Each row is a point on a landscape with many peaks, with its height.
A climber steps from a point to whichever of its 4 nearest points has the largest rise for the distance, and stops where none of them is higher. Distance is the straight distance between rows; heights are no part of it.
Q557 height 4.22: [114 137 158 123 112 181 110 120  90 173  74 168 151 164 161 177 142 145
 120  67 102 167  80 110  85 147 112 191 106 108 138 123 130]
Q469 height 5.84: [ 83 152 139  94 157 113 181 168 157 164  87 123 105  80 123 174 108 138
 174 116 120 161 130 108 154  86 128  72 149 132 122 109 148]
Q2 height 3.90: [203 146  75 122 123 130 115 122 133 119 135  89 160 152 140  68 144  76
 153 199 180  94 118 177 158 133 110  75 151 145 139 118 135]
Q93 height 4.34: [128 124 159 136 146  43 134 125 121 124 176 151  64 104 142 137 142 175
 151 112 123 144 137 125 137 113 135  96 143 115 119 160 111]
Q410 height 4.88: [134 121 158 175 123  44 115 169 163 118 165 162  98  64 117 136  72 156
 135  90  46 136 152 133 169 104 169 119  76 111 151 176 150]
Q707 height 4.80: [118 135 100  74 124 173 165 154 111 151 117 104 139 194 148 144 126 179
 140 104 141 121 120 110 119  97  96 156 142 114 132  91 141]
Q69 height 4.91: [111 128 116  86 128 201 149 142  85 150  61 136 140 163 154 151 120 174
 141 103 124 176  92 108 103 118 104 207 115 117 145 129 123]
Q489 height 3.89: [188 121  67 133 144 143 106 123 140 167 117  90 133 169 108  80 119 113
 122 138 153  99  78 180 171 145 121 112 129 148 170  79 166]
Q454 height 4.25: [ 99 120 135 130 117 143 142 160 150 173  89 150 125 147 116 156 116 177
 136  79  96 139 100  91 150 106 132 117 110 151  94 119 163]
Q34 height 2.53: [179 133  86 132 107 143 109 117 169 108 156 114 148 121 143  71 129  58
 136 188 161  94 125 159 146 141 154  98 137 141 134 114 129]
Q461 height 4.63: [105  94 164 121 143 133  90  80 101 157 117 160 117 151 141 147 146 158
  69 109 117 142  95 121 100 152 133 172 101 111 125 152 113]
Q73 height 4.07: [114 132 112 141  75 161  84 107 144 145 113 159 142 149 140 132 109 122
 138  76 108 131 108 151 103 161 129 147 122 133 117  97 151]
Q650 height 4.69: [ 88 135 171  90 147 176 133 133  99 162  43 160 136 161 160 152 130 189
 128  76 102 185  96  99 101 119 133 203 109 133 123 150 132]
Q578 height 3.74: [147 125 126 125  91 173 110 108 130 121 146 124 130 140 135 128 130 104
 128 141 170 101 117 128 115 109 131 120 147 151  93 135 113]
Q55 height 3.96: [158 130  77 139 121 157  80 151 141 171  94 112 135 137 127 100 105 144
 142  73  85 136  73 153 153 145 126 154 115 139 163  93 173]
Q527 height 4.08: [184 144  94 138 130  74 156 145 143 127 162 160 141  98 117 116 158  80
 157 134 138  95 127 132 158 126 143  69 136 119 149 160 119]
Q511 height 3.91: [132 106  76 121  91 163 103  84 158 121 140 129 127 123 125 118 123 116
 111 151 134 113 111 178 113 148 126 126 131 117 118  86 132]
Q640 height 3.56: [145 145 112 127 168 114 148 103  89  88 147 120 137 110 105 128 188 122
 155 107 159  93 155  83 129 130 102  89 160 142 136 152  89]
Q565 height 4.92: [136  78 168 151  97  76 106 129 149 138 163 164  93 107 103 139  97 144
 107  94  85 134 136 153 136 121 145 131  89 127 134 161 117]
Q298 height 7.18: [163 143 148 120 112 187 132 128  89 125 128  86 170 168 127 115 140  83
 130 169 210  83  97  91 100 122  77 125 159 150 132 116 103]
Q87 height 5.50: [126 144 154 121 144 141 114 103  77 106 164 137 131 151 132  97 187 101
 104 154 147 108 123  88  90 136  93 159 140 153 117 151  93]
Q116 height 3.02: [184 150  78 146 126  94 157 121 168  88 155 167 169 122 114  92 142  83
 149 165 151  97 164 139 157 134 162  70 154 118 178 152 101]
Q509 height 4.12: [120 116 117 144  78 145  57 133 163 153 115 147 126 101 137 111 114 123
 115  77  60 147 134 158 135 168 129 174 100 123 134  91 156]
Q798 height 4.24: [121 103 195 133 144 137  92  95 103 138 145 152  99 143 125 147 150 147
  68 143 136 126 128 129  99 128 137 153 111 126 115 153 110]
Q799 height 1.38: [158 140 151 203 101  76 148 117 152  90 174 150 172 116 117  73 113 100
 128 179 114 141 174 184 139 141 166  76  87 117 175 122  88]
Q913 height 6.39: [132 159 133  90 175  68 158 172 162 120 113 109 122  77 118 156 157 126
 206 142 121 146 130 107 172 114 108  61 138 144 159 113 134]
Q770 height 0.43: [121 126 113 162 118 145  65 159 163 167  96 113 130  89 118  81  94 125
 138  42  54 134 111 144 200 161 148 159  83 148 168 107 175]
Q19 height 2.66: [132 131  83 181  52 178 116 102 129 128 130 117 146 103 101 132 127 102
  84 122 100 164 173 199  78 171 139 176 144 113 115 103 147]
Q179 height 3.85: [104 121 191 144 147  81  84 111 113 127 144 157  96 138 164 135 131 168
 108 129 139 125 132 118 105 130 107 151 100 105 135 168 119]
Q547 height 4.27: [187 115  67 132 155 127 107 142 142 154 123  73 146 165 134  85 124  92
 137 162 157 104 122 192 178 108 113  75 143 148 147  98 168]
Q533 height 4.52: [138 102 133 126  81 132 114 100 161 127 146 169 113 112 114 118 117 141
 105 111 101 120 137 147 112 136 157 149  96 122 105 126 124]
Q203 height 3.14: [172 114  99 151 130 129 105 152 159 176  93  97 134 146 112  84  91 136
 147  68  83 118  98 156 193 155 126 117 108 136 158  95 184]
Q607 height 3.54: [ 33 142 209 127 175  54 137 152 109 142  98 182  92 131 170 143 123 200
 134 114  99 160 159  86 128  96 128 157 127  72  95 182 123]
Q549 height 4.26: [ 97 148 122  94 187 107 171 118 101  70 137  93 134 114  97 166 164 110
 189 134 159  88 158  73 134 116 108  85 177 145 130 134  91]
Q514 height 7.20: [126 150 136 100 162 115 166 150 126 132 130 101 121  97 109 155 154 124
 190 129 139 141 124  93 144 109 127  64 169 131 119 130 115]
Q750 height 4.89: [144 112 172 143 117 131 101  89 133 112 177 142 116 123 131 128 140 145
  68 135 128 138 145 144  88 164 137 146 121 110 112 126 101]
Q60 height 4.14: [123  88 161 143  72 129 107  88 143 115 154 130 116 112  76 141 125 123
  69 111 121 161 135 168  95 151 135 168 113 103 137 133 116]
Q952 height 3.30: [160 116 176 197  98  47 124 127 163  89 170 167 138  95 103 127  57 117
 129 133  73 143 164 156 158 109 158 104  76 119 159 164 110]
Q36 height 4.71: [164 143  95 107 126 117 131 128 139 119 127  98 131 105 124 122 146 108
 177 135 165 114 128 109 127 109 123  60 170 135 127 138  89]
Q425 height 1.99: [197 131 133 166 107 111 154 100 151  72 188 157 138 102 121  93 131 138
 118 158 141 145 158 180  88 127 158  96 123 122 149 147  85]
Q207 height 6.36: [135 162  94  93 156  86 157 172 158 133 108 103 129 111 112 167 134 116
 187 146 121 140 130 110 155  90 120  58 154 140 127 103 134]
Q123 height 3.72: [144 113 167 182 112  74 121  99 127  81 190 172 104  98 130 119  97 148
 129 114 104 156 151 197 115 134 147 114 119 133 146 164  98]
Q825 height 3.16: [160 118  96 164 132 146  75 144 160 140 114 114 136 121 123 109 104 114
 129  89  98 126 107 178 188 166 144 136  99 161 150 119 175]
Q524 height 6.69: [153 119 118 147 107  73 137 158 170 139 167 162 107  87 106 123 100 109
 132 111 115 104 132 141 149 104 180  90 109 127 132 145 144]
Q616 height 3.29: [ 73 139 116  93 152 119 186 136  84  53  95 136 134 138 112 143 170 131
 159 149 172  89 159  50 115 119  86 143 149 137 130 171  79]
Q46 height 5.11: [ 94 121 152  64 177 181 164 143 100 146  82 128 131 158 145 169 100 180
 124  99 126 166  96 110 142 103 122 164 116 136 123 139 120]
Q592 height 5.88: [146 145 133  30 159 213 182 207  78 150 105  94 141 193 139 107  96 133
 123 127 184 137 121  87 117  91  86 167 142 101 124 116 133]
Q294 height 3.45: [119 113  85 134 130 118 108 159 156 152  92 123 116 119 137 122 104 134
 144  76  88  99  91 133 169 126 136 101 104 144 117 106 176]
Q774 height 3.61: [210 121  72 146 119 173 128 113 154 133 162  82 172 171  95  87 111  93
  84 176 165 125 104 205 162 154 147 109 131 117 156  84 160]
Q108 height 3.53: [179 124 137 149 133 139 117  87 117  90 193 132 109 121 123  99 150 132
  98 156 166 129 147 125 112 136 130 125 143 126 116 143  81]
Q441 height 3.20: [134 107 105 135  95 191 108  75 147 139 136 137 144 134 132 154 148 119
  66 128 123 133 124 148  83 151 125 178 142  93 117 117 110]
Q977 height 3.01: [148 130 131 124  84 197 115  87 129 108 146 121 126 130 137 132 123  81
  93 166 180 105 101 121 108 129  90 145 161 129 102 110 110]
Q258 height 4.60: [ 93 154 145  82 153 164 116 112  70 169  75 165 142 151 159 146 122 174
 110  81 109 175  83 111 108 116 116 203 124 142 128 140 112]
Q693 height 1.83: [136 137  47 181  67 175 112  95 111 116 136 121 172 100 107 139 116 113
  82 155 122 148 150 212  81 173 166 172 143 121 121  80 144]
Q901 height 3.66: [141 140 120 126 166  86 160 102 115  98 148 127 103  94 104 122 171 138
 178 112 158 105 158  88 131 125 133  80 158 127 151 156 100]
Q706 height 5.10: [139 104 178 178 118 127 109  76 110  95 175 111  98 125 103 143 154 117
  34 168 149 164 168 170  55 148 130 176 142 108 140 151 100]
Q705 height 3.27: [ 93 162 180 137 115 110  82 117 100  90 137 156  94 139 147  91 160 120
  58 191 156 136 129 111  53 142  59 202 136 101 131 172  95]
Q84 height 6.22: [153 156 107 117 163  72 168 176 192 106 116  87 116 101  82 150 145  96
 199 138 118 112 181 126 193 141 141  44 143 161 183 118 154]
Q517 height 3.75: [ 85 115 159 113 137 116  84 101 111 115 148 142 109 141 153 138 148 132
  47 176 122 123  99 121  61 138 108 205 139 105 120 140  91]
Q424 height 3.36: [180 126 113 178 106 169  84 132 164 176 103 121 171 115 103  97 105  95
 116 103  89 145  98 177 152 172 149 143  85 120 175  77 176]
Q812 height 3.11: [ 99 142 162 134 176  82 144 129  91 119 132 145  90 100 141 146 152 159
 163 114 136 129 166  84 137 127 126 105 157 107 120 158 116]
Q664 height 5.51: [ 98 138 145  43 193 178 184 145  70 132  93 106 123 137 166 143 103 139
 135 132 138 147 127  93 126  99 113 159 142 138 125 127 128]
Q485 height 3.18: [123  92 140 143  72 168  95 117 141 160 134 167 126 118 127 165 135 129
 100  92  74 166 133 146 104 180 119 178 122 118 124 130 138]
Q727 height 4.57: [120 115 193 171 114 106  76  76 127  96 172 132  93 141 121 131 126 163
  70 146 121 146 141 159  93 147 137 171 120  96 127 148 105]
Q450 height 3.41: [100 128 188 155 163  73 102 117 103 115 142 171  79 127 157 144 128 173
 128 117  99 140 141 119 122 112 133 139 124  88 107 188 137]
Q422 height 2.09: [162 124  91 164  70 137 143 105 166 107 165 119 163  97 120  99 126  95
  96 180 155 148 172 180  99 130 166 146 119 118 108 107 119]
Q168 height 5.09: [122 123 133 121 157 105 152 116 112 129 143 136  98  99 109 123 161 155
 153 112 118 113 132  85 135 116 136  86 168 131 119 140 105]
Q64 height 4.31: [149 121 122 107  87 150 145 137 130 153 107 109 123 135 137 141 136 113
 157 131 169 107 120 108 130  88 122  98 149 121  94 118 142]
Q83 height 4.73: [ 39 115 161  78 150  90 128 131 116 133  94 174 100 142 167 128 119 212
 114 104 107 157 140 113 112  99 146 190 127 111 100 162 111]
Q992 height 6.23: [198  93  74 139 171 111 159 185 141 191 105  69 125 171 108 113 118 117
 125 123 116 109 123 133 194 121 127  87 115 147 157  78 171]
Q865 height 3.86: [ 97 106 103 135 151  96 109 163 159 132  95 122 132  99 120 124  89 123
 139  80  62 103 120 132 191 131 156 112  95 161 123 135 184]
Q437 height 3.37: [121 119  83  90  89 161 139 142 133 157 125  83 151 176 149 141 120 150
 130 135 159  99  84 109 122 115  83 129 150 111 124  76 146]
Q958 height 1.62: [131 100 101 175  59 176 118 101 105 104 118 122 148 126 102 149 154 108
  45 127 140 166 165 159  57 194 135 193 147  94 107 139 117]
Q736 height 4.33: [153  98 142 162  76  88 138 118 169  98 187 150 109 103  98 116 103 142
 102 136 109 153 146 187  95 124 147 133  86 114 138 136  96]
Q789 height 3.62: [145 124  97 127 123 113 117 154 157 135 132 123 138 122 136 113 129  92
 161 145 125 110 134 141 154 130 155  78 121 139 116 139 150]
Q186 height 5.77: [ 92 120 139  13 178 200 200 180 109 164 101 116 128 183 138 154  90 154
 131 126 144 145 155  81 142  93  88 151 124  94 113 116 143]
Q930 height 3.60: [ 77 133 215 115 119  70  81 116 145  94 106 173 102 135 163 108 107 162
 116 155 149 153 116 104  88 117 102 143 129  85 113 202  96]
Q342 height 4.13: [133 120 129 114 108 189 125 102  95 149 101 135 162 171 155 148 126 119
 119 134 158 121  74  91  93 145  87 188 133 117 122 125 118]
Q948 height 3.38: [124 142  75 188  84 153 101 119 128 134 124 109 170 104  98  92 120  93
 111 119  84 171 142 215 138 191 162 165 104 138 154  74 142]
Q361 height 3.65: [124 125 100 144  65 174  74 104 133 137 122 147 123 105 133 148 115 114
 110  87  87 161 137 197  83 168 119 170 115 105 113  86 146]
Q591 height 4.72: [ 92 124 190 131 166 125 155 144 115 172 114 151 104 142 124 167 121 187
 134 103 107 147 130  96 124 108 142 120 107 150  86 153 134]
Q940 height 7.17: [128 145 166  81 157 143 185 140 108 122 115  80 146 146 139 143 111 140
 166 124 148 144 118  87 131  89  86  64 161 110 108 110 132]
Q880 height 5.74: [117 131 151 139 158  64 154 196 171 153 114 143  93  51 105 148 108 133
 172 102  82 131 152 104 166  93 168  98 107 144 133 130 158]
Q709 height 2.08: [131 136 113 165 120 202 124 110  92 116 116 129 163 135 107 165 145  82
   4 165 119 150 118 132  56 163 102 193 136 118  94 145  83]
Q669 height 1.40: [160 120  53 134  97 193 111 102 118 128 152 104 136 142 137 116 119  85
  99 166 166  96  88 154  94 136  88 137 141 109 103  90 138]
Q260 height 6.84: [140 117 122 123  70 161  95  92 145 142 148 143 129 143 143 142 134 121
 105 133 136 114 112 116 119 140 122 131 134 127  88 113 129]
Q278 height 2.86: [143 115 154 206  70  64 133 131 158  83 164 156 131 100 123 107  80 141
 151 136 106 148 158 185 132 125 151 109  82 115 180 142 101]
Q701 height 4.54: [158 116 102 160  95  94 125 143 176 136 136 161 136  96 118 101 122  87
 133 124  99  87 153 156 173 122 183 116 104 141 126 133 171]
Q939 height 4.30: [ 97 147 160 138  91 147  88 126 137 184  82 163 141 152 152 149 134 160
 128  45  66 176 103 109 119 152 114 178  97 120 115 111 144]
Q452 height 3.47: [187 136  71 131 122 110 131 141 157 121 123 105 161 130 145  96 144  84
 174 179 164  93 125 143 161 130 119  49 171 128 131 130 145]
Q969 height 5.12: [105 140 160 105 177 141 143 133  52 120 106 110 141 145 151 125 140 128
 144 137 168 132 117  74 113 101 106 142 119 152 108 148 110]
Q352 height 4.20: [ 66 144 125 135 166  79 159 115 102 102 124 148 103 129 141 123 178 164
 137 130 160 118 163  67 118 140 112 125 160 103 137 161  97]
Q620 height 4.87: [152 121 100 108  96 186 124 133 105 149 128  89 133 163 148 118 112 123
 147 154 185  75  90 102 103 112  95 118 156 106 127  84 113]
Q364 height 5.70: [117 143  85  99 170 104 148 166 148 150  87  84 116 146 133 134 107 121
 161 150 130 124 128 134 162  74  97  62 136 141 115  99 184]
Q520 height 4.65: [112 106 133 133  87 103  99 136 154 173 126 161 116 101 100 131 110 160
 138  55  58 132 130 116 141 144 135 139  81 135 118 147 146]
Q602 height 4.41: [ 94 107 185 145 138 115 105 128 129 162  89 181 109 147 115 167 139 189
 118  71  79 142 115  96 129 131 158 169  97 136 110 144 124]
Q160 height 4.15: [154 131 124 154 100  74 134 130 174 120 177 152 131 111 135  97  98  96
 132 147 118 123 146 167 155 136 171 112  75 123 139 135 132]
Q898 height 4.64: [107 141 169 140 150 106 115  99  90 105 147 162 100 147 146 110 172 134
 134 127 160 103 153  79 104 130 127 130 135 109 126 177  89]
Q756 height 5.73: [161 142 100 129 167  74 153 156 159 128 125 133 100  79 100 132 155  88
 182 121 106 136 150 105 150  89 161  71 142 142 140 153 135]
Q588 height 4.05: [109 123 137 131 133 152  83  96  97 128 106 150 129 135 137 139 160 114
  23 138 106 142  84 118  76 159 122 211 141 123 139 141  87]
Q555 height 3.55: [143  96  86 131 136 127 121 150 141 128  97 101 124 141 145 108 100 105
 141 111 117 103 108 162 170 122 131 106 119 151 131 122 189]
Q887 height 2.45: [137 123 119 152 148 135  82 174 161 179  79 101 121 124 124 102  80 156
 141  63  74 126 104 149 181 126 124 124 112 146 152  96 176]
Q993 height 3.88: [117 118 186 137 141 102  72 109 100 106 137 161  98 130 151 130 141 148
  56 156 131 117 103 124 103 144 123 186 129 118 112 170 102]
Q675 height 1.66: [104 102 108 182  68  95  89 114 160 111 147 128 135 131  95  82  88 118
  85 112  58 146 163 165 168 155 175 159  56 117 176 105 132]
Q316 height 3.67: [132 150 176 168 104 110 100  80 125  57 187 158 106 141 148 112 134 131
 111 159 151 139 171 145  90 175 106 115 151 108 152 158  92]
Q777 height 5.32: [ 74 160 131  70 203 123 178 107 111  99 148 116 121 120 108 174 173 152
 206 132 145 119 145  81 149 115  99 103 151 117 149 116 112]
Q689 height 2.49: [184 126  64 101  96 179 102 116 136 156 148  57 145 154 130  94 119  81
 105 179 193  75 105 147 102 109  79 133 159 121 122  95 136]
Q741 height 5.44: [103 140 140 113 143 140 131 121  61  88 151 140 159 145 156  82 184  96
 137 166 182 103 110  87  93 146  73 146 133 161 108 140  65]
Q596 height 4.81: [140 138 100 126  81 190 106  90 135 143 124 131 135 157 144 147 115 118
 106 123 137 111  91 133 105 153 109 164 155 101 101 104 129]
Q849 height 3.42: [128 128 185 158 137  69  96  85 103  92 168 176  97 128 153 139 129 141
 118 128 122 118 157 128 117 147 121 109 145 106 128 167 121]
Q862 height 5.41: [ 95 126 180 101 160 163 165 132  97 145 111 127 131 145 155 144 147 161
 149 121 155 138 118  95 125  99 140 108 131 141 103 141 113]
Q979 height 4.86: [133 110 117 189  60 125 135  81 144  98 164 111 149 110  97 155 131 133
  65 173 125 166 154 189  63 153 157 158 135 112 113 129  99]
Q62 height 2.61: [120 114  95 177  68 135 125 129 160 117 160 122 124 116  90  92 105 112
  97 147 114 143 166 195 120 160 182 162  85 129 140  91 122]
Q506 height 6.37: [154 121 149 169  80 151 128  81 139  87 173 120 122 123 105 145 143 118
  65 163 163 155 155 147  79 147 141 156 138 122 114 138  94]
Q368 height 2.47: [194 133  78 109 115 115 157 108 127  81 162 133 156 108 114  85 148 111
 156 165 160 103 133 113 118 126 141  57 174 139 164 158  86]
Q475 height 4.29: [136 120 114 133 105 129 108 143 162 155 121 144 126 123 119 117 103 133
 140 108 109 107 115 141 130 129 139 128 122 152 102 123 162]
Q228 height 2.69: [195 140  78 135  77 150 116 126 146  99 156 104 152 135 152  83 141  74
 144 178 198 116 115 146 131 121 113  99 166 144 122 116 127]
Q680 height 4.10: [111 128 100 119 131 138 126 160 131 155  75 122 128 169 121 151 100 179
 158  68  94 131 120 123 139 117 112 130 123 127 129  72 181]
Q500 height 3.68: [149 119 118 139  70 144 119 101 158 115 180 143 137 110  98 132 119 109
  93 143 127 142 134 171  97 138 164 146 106 132 133 125 114]
Q574 height 4.43: [ 82 157 143  66 204 126 180 135  62  75 123 108 157 129 129 155 167 129
 169 131 151 139 169  63 147 133 101 101 148 119 134 141 108]
Q965 height 6.50: [126 130 152  83 130 179 169 172  72 128 125  88 144 184 142 103 112 119
 159 147 194 101 109  79 102  98  77 153 145 141 142 106 117]
Q40 height 2.43: [144 125  48 125 106 175  89 111 146 140 130 120 142 114 132 126 117 111
 120 109 131 122  82 175 115 183 106 143 130 125 138  95 147]
Q39 height 2.39: [149 140  75 180 104 156 115 110 129 113 150 103 186 130  92  96 122  87
 111 188 119 140 137 211 130 165 168 151 100 135 131  73 149]
Q921 height 3.57: [139 139 113 105 159 128 152 117  74  79 159 111 144 122  83 112 178 104
 150 144 186  58 149  75 129 104 111  89 185 156 146 161  88]
Q521 height 4.83: [ 71 131 163 106 157 138 138 124  58 128 122 134 126 143 170 104 146 150
 116 140 151 114 127  68  90 104 122 162 122 156 105 149 108]
Q877 height 0.67: [122 117 102 163  95  97  87 135 171 136 130 134 142 106 117  94  86 130
 111  95  59 113 145 142 178 166 161 150  71 127 157 136 159]
Q334 height 6.11: [129 139 116 100 140  88 151 168 168 138  97 100 104 103 134 156 109 102
 182 135 116 134 125 127 162  87 129  71 135 137 124  91 184]
Q245 height 1.65: [141 112  89 125 100 147 123 114 143 127 130 109 119 154 161 113 120 112
 137 149 164  89 102 147 128 102 126  84 152 146 106 119 158]
Q900 height 4.93: [168 122  81 136 148 100 137 164 138 160 110  81 125 149 142  98 131  92
 159 151 155  94 123 159 179 116 129  80 133 168 136 114 168]
Q201 height 5.06: [117 134  98  91 174  97 143 186 157 161 102  69 126 142 135 165 111 126
 153 148  88 123 128 128 199  96 111  77 127 138 154  63 194]
Q713 height 2.29: [126 142 132 148 105 200 115  95 113 105 143 102 141 138 115 152 141  66
  59 181 166 132 110 133  87 134 115 185 143 118 108 126  94]
Q850 height 2.76: [153 133  87 102 162  92 172 132 137  82 116 126 122  95  75 165 166 101
 172 155 138  97 130 118 143 111 146  64 174 140 179 151 108]
Q888 height 2.90: [117 137 189 148 128  88  56 102 118  50 141 142  83 126 146  99 136 120
  74 178 154 153 142 127  54 158  89 175 137  83 136 199  78]
Q793 height 5.57: [129 130 141  86 149 188 168 136  65 147 101 110 144 173 140 139 130 144
 133 140 179 121  90 104 108 110 120 188 133 147 116 146 110]
Q842 height 5.38: [111 105 153 169 134  63 137 158 166 138 149 157  92  75 106 131 106 142
 139  90  77 144 142 127 154  97 160 112  98 126 121 169 136]
Q875 height 3.03: [132 117 103 113  86 147 119 124 153 124 133 103 147 136 122 105 125 117
 142 124 140  98 103 155 147 136 148 115 126 127 107 118 159]
Q392 height 4.23: [186 132 116 158 120  62 149 117 171  98 179 164 124  84 117 102 130 122
 151 118 111 136 143 152 134 143 174  84 130 117 155 151 105]
Q951 height 4.35: [ 83 134 181 124 152 100 117 115  82 142 128 152 108 145 175 122 153 165
  94 148 137 129 104  88 109 116 134 166 133 128  90 157  96]
Q564 height 2.85: [110 129 128 116 136  81 144 123  70  50 133 169 122 177 105 134 176 113
 148 163 173  63 156  81  91 119  75 142 147 122 149 209  63]
Q217 height 5.46: [ 89 133 127  86 151 143 189 177 145 154  82 110 119 146 152 172 102 160
 144 100 108 169 121 112 161  83 110  86 133 133 108 114 170]
Q100 height 3.39: [169 119  85 155 128 158  96 118 160 128 137 117 151 134 112  94 107 101
 117 123 122 101 105 170 194 168 146 118  97 142 135  91 179]
Q377 height 4.70: [ 74 158 154  67 215 163 174 141  85 103 118 136 133 125 170 153 117 130
 169 141 137 162 152  73 158 104 107 125 134 118 120 126 124]
Q871 height 6.24: [147 146 158 134 137 156 123 106  76 116 163 127 157 137 116 101 166  73
 125 159 181  92 112  97  98 139  96 125 159 162 108 147  96]
Q918 height 3.92: [129 118  93 161  87 157  82  93 137 146 136 131 143  88 121  99 109  99
 115 101  71 160 119 199 124 176 154 180  91 109 149  81 150]
Q166 height 5.66: [ 53 165 145  67 213 119 185 136  91  84 118 136 132 104 132 155 165 141
 164 119 140 163 185  64 161 122 123 127 130 101 138 135 113]
Q924 height 3.28: [154 136 124 168 146 106 136  74 112  40 190 150 113 112 104 114 145 142
 126 146 146  86 174 156 112 149 104  93 174 127 164 163  68]
Q869 height 4.90: [108 118 128 144 114  98 113 157 171 156 115 153 113  99 111 140 100 143
 146  81  85 115 135 112 157 111 143 104 111 144  92 139 142]
Q505 height 5.13: [119 120 142  76 136 199 165 152 105 155  72 108 138 191 152 152 107 166
 131 105 142 144  98 100 113 129 113 166 114 119 126 132 144]
Q740 height 5.99: [ 60 152 167 104 158  78 153 145  89 101  94 146 120 129 173 122 145 171
 138 138 145 146 169  76 102 105 111 168 125 104  91 154  99]
Q349 height 5.21: [ 54 140 179  94 198 102 182 153 114 141 135 133 102  86 130 170 137 160
 174 100  93 164 144  91 150 109 128 105 143 134 115 112 145]
Q213 height 5.65: [157  87  56  95 122 143 137 135 121 165 124  54 114 185 142 107 125 123
 126 127 145  85  94 143 136 109  98 103 146 142 139  65 152]
Q946 height 4.58: [106 104 179 145 138  84 117 119 123 153 140 161  85 109 102 135 126 189
 112  84  97 123 133 125 138 103 139 136 110 128  92 145 135]
Q935 height 6.20: [133 140 160 112 144 177 123 114  74 125 124  93 159 148 147 122 153  97
 109 163 180 105  73  87  94 126 101 176 127 160 102 119  82]
Q362 height 2.57: [134 147 104 176 105 120 118 121 172  99 171 122 153 133 107  88 119  81
 122 176 143 124 168 178 160 139 190  99 106 127 134 102 142]
Q624 height 2.40: [123 109 133 165  95  67 126 152 183 131 135 127 136  99 114 109  84 111
 120 106  80 110 169 142 196 116 200 120  81 129 142 148 161]
Q821 height 6.03: [130 127 169  99 120 170 163 138  85 149 117 102 129 169 138 121 128 124
 161 129 175 127 102  93 136 103 111 120 143 134  96 115 121]
Q568 height 6.32: [105 168 128 103 167  78 159 187 211 119 108 120 100  74  84 151 142 121
 196 143 123 154 140  90 178 119 136  79 117 150 184 107 134]
Q307 height 5.35: [133 105 133 216  65  74 131  99 169 112 157 117 160 117 109 108 117 134
 109 184 145 160 177 203  73 137 171 151  87 104 148 128  96]
Q270 height 4.09: [131 123 174 150 127  95  97 110 103  77 166 160 109 152 140  84 160 143
 108 164 143 111 146 104  96 152 105 142 143 106 121 176  86]
Q5 height 5.30: [119 145 152 134 163  62 152 143 134 139 133 145  84  55 119 157 145 145
 172  85 126 140 133 124 131 125 154  85 116 128 120 134 129]
Q843 height 2.44: [154 143 152 137 115 117 130 118 130 129 152 151 117  92 121 121 133 139
 152 123 148 123 144 122 130 105 156  75 165 145 110 152 125]
Q58 height 3.40: [135 122 158 123 104 171  81  98  98 170  91 173 162 151 143 172 147 124
  69 100  92 163  97 121  61 170 118 193 115 107 131 145 101]
Q860 height 4.53: [131 129 160 133 133 170 109  88  93 144 115 137 131 148 136 146 154 119
  70 155 132 144  86 118  84 159 146 191 111 150 116 155 112]
Q659 height 4.11: [112 114 154 112 107 135 126 126 141 159 123 150 125 134 131 152 127 146
 134 107 116 131 105 115 154 118 141 126 124 136  69 131 123]
Q658 height 1.50: [140 135  54 152  74 200 109 100 128 108 124 114 151 115 123 136 139  94
  77 174 147 135 135 184  87 162 126 161 153 111 110  86 138]
Q599 height 4.77: [ 62 111 165  99 173 159 145 134  87 164  87 137 105 134 155 162 130 178
 122 110 118 156 112 102 141 101 157 144 114 156 118 156 115]
Q978 height 5.49: [145 155 110 152 155  66 133 165 166 132 112 127 141  98 145 120 131  62
 180 130 115 112 166 144 180 127 152  66 140 133 136 146 159]
Q625 height 5.89: [115 132 113 138 165  64 142 180 180 137  96 115 109  77 130 148  97 103
 177 116  93 116 163 106 195 111 158  81 110 143 142 102 178]
Q403 height 5.05: [154 133 172 128 126 141 133 102  99 139 158 129 127 134 133 144 153 125
 127 151 165 111 110 102 123 119 145 126 139 144  99 133  95]
Q45 height 5.22: [130 114 146 117 115 168  98  82 120 162 111 144 141 143 141 158 144 138
  89 124 134 111  93 110 109 147 134 174 116 140 105 119 114]
Q310 height 4.32: [ 97 124 161 110 112 159 121 112 137 179  82 163 138 154 127 156 119 167
 127  74  97 156  87 109 115 127 133 149 114 128 114 112 139]
Q546 height 5.33: [ 96 140 160  49 207 188 184 162 101 152 109 112 146 135 149 185  93 160
 148 128 137 163 136 116 146  84 107 111 129 123 128 136 146]
Q339 height 5.45: [111 128  93 144 171 111 124 179 170 130  89 103 118  92 124 154  84 116
 154 111  77 112 127 127 205 114 144  82 107 136 142 108 201]
Q715 height 6.16: [129 135 127  75 109 182 175 160  77 169 107  84 164 181 142 117 107 121
 134 148 170 117 117  82 108  90  79 160 144 124 120 112 135]
Q795 height 4.03: [127 115 179 132 138 102 111 115 130 147 153 158  92 102 123 139 136 165
 140 101 125 116 122 113 121 103 171  94 124 135 103 146 134]
Q861 height 4.28: [132 111  61  89 153 134 160 174 134 168  91  64 129 171 147  98 118 155
 128 115 108 121  95 142 138 107 106 104 136 144 141  94 161]
Q639 height 2.80: [ 64 165 109  81 176 109 178 133  46  56 116 121 163 143 110 121 161  93
 153 144 196  98 148  75 100 115  75 131 163 170 125 147  68]
Q916 height 4.37: [165 107 110 133 191 121 150 190 174 180  80  75 126 144 115 138  97 163
 125  99  82 136 126 135 199 130 119 101 100 146 161  77 210]
Q250 height 4.21: [114 142 123 142  94 146  75 141 148 170  91 137 119 135 157 120 118 159
 140  45  74 147 103 147 132 145 108 148 119 131 132  86 176]
Q504 height 6.10: [113 138 112  75 133 142 172 164 125 147 106  76 129 150 153 164  98 141
 168 146 135 123 136 108 144  78 102  65 158 131 110  98 146]
Q603 height 6.25: [117 154 120  78 208  91 187 136 150 116 137 106 108  86  96 172 181 131
 197 132 123 134 150  97 151 126 127  64 160 141 163 118 117]

Call two points neighbours if one is among the 4 nearest of the other. Go from one point of each pair to the other, from neighbour to neighbour, staying as high as possible. Name the lowest point that can't be avoided.
Q514 / Q298: Q821
Q166 / Q900: Q916
Q213 / Q900: Q861
Q166 / Q740: Q521
Q506 / Q307: Q979
Q514 / Q166: Q777
Q524 / Q298: Q842

Where does a climber stop that starts at each point below?
Q709: Q260
Q5: Q514
Q789: Q514
Q865: Q514
